Points on a hilly landscape, in no order, each with its height.
A ball rolls from a point to the lowest of its 4 nearest points, and stops where none of them is lower. Distance is the straight distance between rows; heights are no part of it.
Q979: [135 166 125 138  92 161 149 129]  (h 32.3)
Q977: [143 120 146 125 113 124 160  98]  (h 16.3)
Q687: [ 85 139 150 154 159 115  88 122]  (h 44.8)
Q752: [126 162 160 167 126 130 135  87]  (h 19.1)
Q910: [181  80 130  87 138  84 148 119]  (h 20.8)
Q885: [103 182  92 181 131 177 109 149]  (h 26.6)
Q695: [127 109 106 114 113 150 144 123]  (h 36.1)
Q156: [175 146 136  99  78 149 145 167]  (h 34.9)
Q719: [118 126 163 131 132 110 122 103]  (h 28.5)
Q64: [ 71 176 155 173 170  90  85 150]  (h 32.5)
Q922: [106 160  92 145 113 175 114 146]  (h 12.4)
Q527: [ 69 108 142  99 140  98  96 147]  (h 52.6)
Q272: [111 175 193 162 139  87 112 105]  (h 31.5)
Q341: [157  69 113  93 137 108 147 125]  (h 19.9)
Q305: [ 93 126 130 157 155 136  93 111]  (h 58.3)
Q295: [195  89 121  92 125  90 165 116]  (h 19.0)
Q667: [ 48 151 139 139 158  93  85 156]  (h 18.4)
Q249: [144  45 111  71 154  97 118 140]  (h 35.2)
Q618: [192 112 117  99 107 112 175 120]  (h 15.9)
Q296: [ 88 158 154 187 177 116  84 133]  (h 44.0)
Q521: [137 123 182 113 129  98 135 107]  (h 22.0)
Q656: [167  91 121  94 121 115 166 120]  (h 15.1)
Q547: [116 162 149 178 142 133 118  93]  (h 51.6)
Q51: [140 138 149 141 113 128 155  91]  (h 15.7)
Q569: [123 203 124 191 120 159 133 129]  (h 30.9)
Q247: [109 131 125 158 139 141 114 105]  (h 63.5)
Q530: [110  75 139  74 145  87 108 150]  (h 38.4)
Q697: [159  83 153  87 137  81 139 129]  (h 21.5)
Q705: [125  85  73  91 118 161 137 143]  (h 32.2)
Q535: [168  89  90  85 119 127 159 136]  (h 20.0)
Q288: [119 173 174 184 141 113 115  92]  (h 44.1)
Q556: [102 166 152 200 166 125 102 112]  (h 55.9)
Q827: [150 165 135 131  88 152 161 125]  (h 32.7)
Q652: [131 192 120 157  97 166 124 146]  (h 32.1)
Q973: [168 118 132 118 111 117 171 108]  (h 17.9)
Q491: [104 155 137 193 167 139 104 110]  (h 61.8)
Q449: [150  82 141  98 128 103 143 113]  (h 20.9)
Q781: [133 204 129 176 110 156 143 118]  (h 11.6)
Q678: [123  58 129  66 149  78 111 155]  (h 32.4)
Q877: [152  89  74  77 103 157 135 178]  (h 29.3)
Q381: [ 85 159 168 143 144  97  96 127]  (h 32.0)
Q819: [ 81 140 139 177 179 118  82 133]  (h 50.8)
Q351: [116 163 107 146 104 167 126 133]  (h 21.1)
Q48: [152  54 106  87 139 114 133 128]  (h 24.8)
Q169: [134  87 104 101 125 142 147 118]  (h 38.3)
Q62: [ 98 118 167 107 134  94 108 133]  (h 24.1)
Q985: [ 93 152  76 164 136 183 104 146]  (h 17.6)
Q407: [187 118  95  78  94 138 157 168]  (h 32.8)
Q585: [192 114  90  82 106 116 166 153]  (h 27.7)
Q691: [190 133 117  83  88 144 146 172]  (h 34.3)
Q428: [ 83 191 175 182 161  87  98 141]  (h 37.3)
Q509: [160  76 143  63 139  52 128 149]  (h 26.0)
Q744: [ 96 110 108 141 137 158 114 108]  (h 59.2)
Q619: [173 133 122 105  95 137 175 132]  (h 14.9)
Q641: [132  79 152  88 139  88 123 135]  (h 19.3)
Q46: [101 141 154 163 150 122  99 103]  (h 57.3)
Q982: [144 136 112 105  90 156 147 152]  (h 32.6)
Q818: [215 125  97  75  88 122 151 174]  (h 43.8)
Q602: [ 96 101 140 119 146 118  98 118]  (h 52.5)
Q5: [113 196 104 191 127 172 118 148]  (h 37.0)
Q902: [134 175 135 159 108 150 146 106]  (h 37.5)
Q810: [100  77 122 112 145 132 104 120]  (h 71.3)
Q186: [140 135 122 122 104 145 159 117]  (h 29.6)
Q736: [ 88 124 163 127 139 101  95 126]  (h 31.2)
Q570: [171 115 111 101 103 132 170 131]  (h 8.2)
Q159: [127 117  98  97 101 171 128 170]  (h 31.4)
Q225: [104 154  99 168 130 165 119 116]  (h 32.9)
Q27: [124  91 154 100 139 101 124 122]  (h 14.7)
Q755: [129 153 134 155 118 144 140  95]  (h 46.6)
Q18: [137  69 139  76 142  83 122 145]  (h 22.4)
Q778: [127 110 169 106 131  98 128 117]  (h 19.2)
Q951: [114 148 187 138 128  93 116 105]  (h 21.0)
Q896: [163  83  71  77 117 135 146 151]  (h 24.6)
Q581: [115 133 114 137 123 158 127 108]  (h 52.7)
Q424: [175 113  98  78  92 149 142 182]  (h 31.9)
Q698: [157 140 130 118  93 142 170 122]  (h 23.6)
Q217: [ 96 148 112 188 159 152 106 112]  (h 49.9)
Q847: [102 129  85 133 114 174 120 133]  (h 5.3)
Q761: [ 99 165  94 198 160 164 111 126]  (h 39.8)
Q692: [114 187 123 204 142 153 132 111]  (h 46.4)
Q488: [105 178 104 190 141 164 121 121]  (h 52.3)
Q113: [109 102 125 125 134 142 114 106]  (h 53.7)
Q492: [110  87 151  87 140  95 112 135]  (h 24.5)
Q768: [120 112 130 132 126 142 135  99]  (h 44.7)

Two balls start at each pair of points below. Name the first point that both come to, or write none.
Q687 / Q428: Q951
Q705 / Q744: none
Q979 / Q581: none
Q159 / Q113: none
Q530 / Q719: Q27

Where does a ball stop that starts at each point below?
Q217: Q847
Q247: Q51
Q527: Q27
Q827: Q570
Q691: Q570
Q5: Q847
Q305: Q951
Q736: Q27
Q46: Q951
Q818: Q570

Write out the way that a ball takes from each point below.
Q407: Q585 > Q570
Q156: Q619 > Q570
Q509: Q641 > Q27
Q697: Q641 > Q27
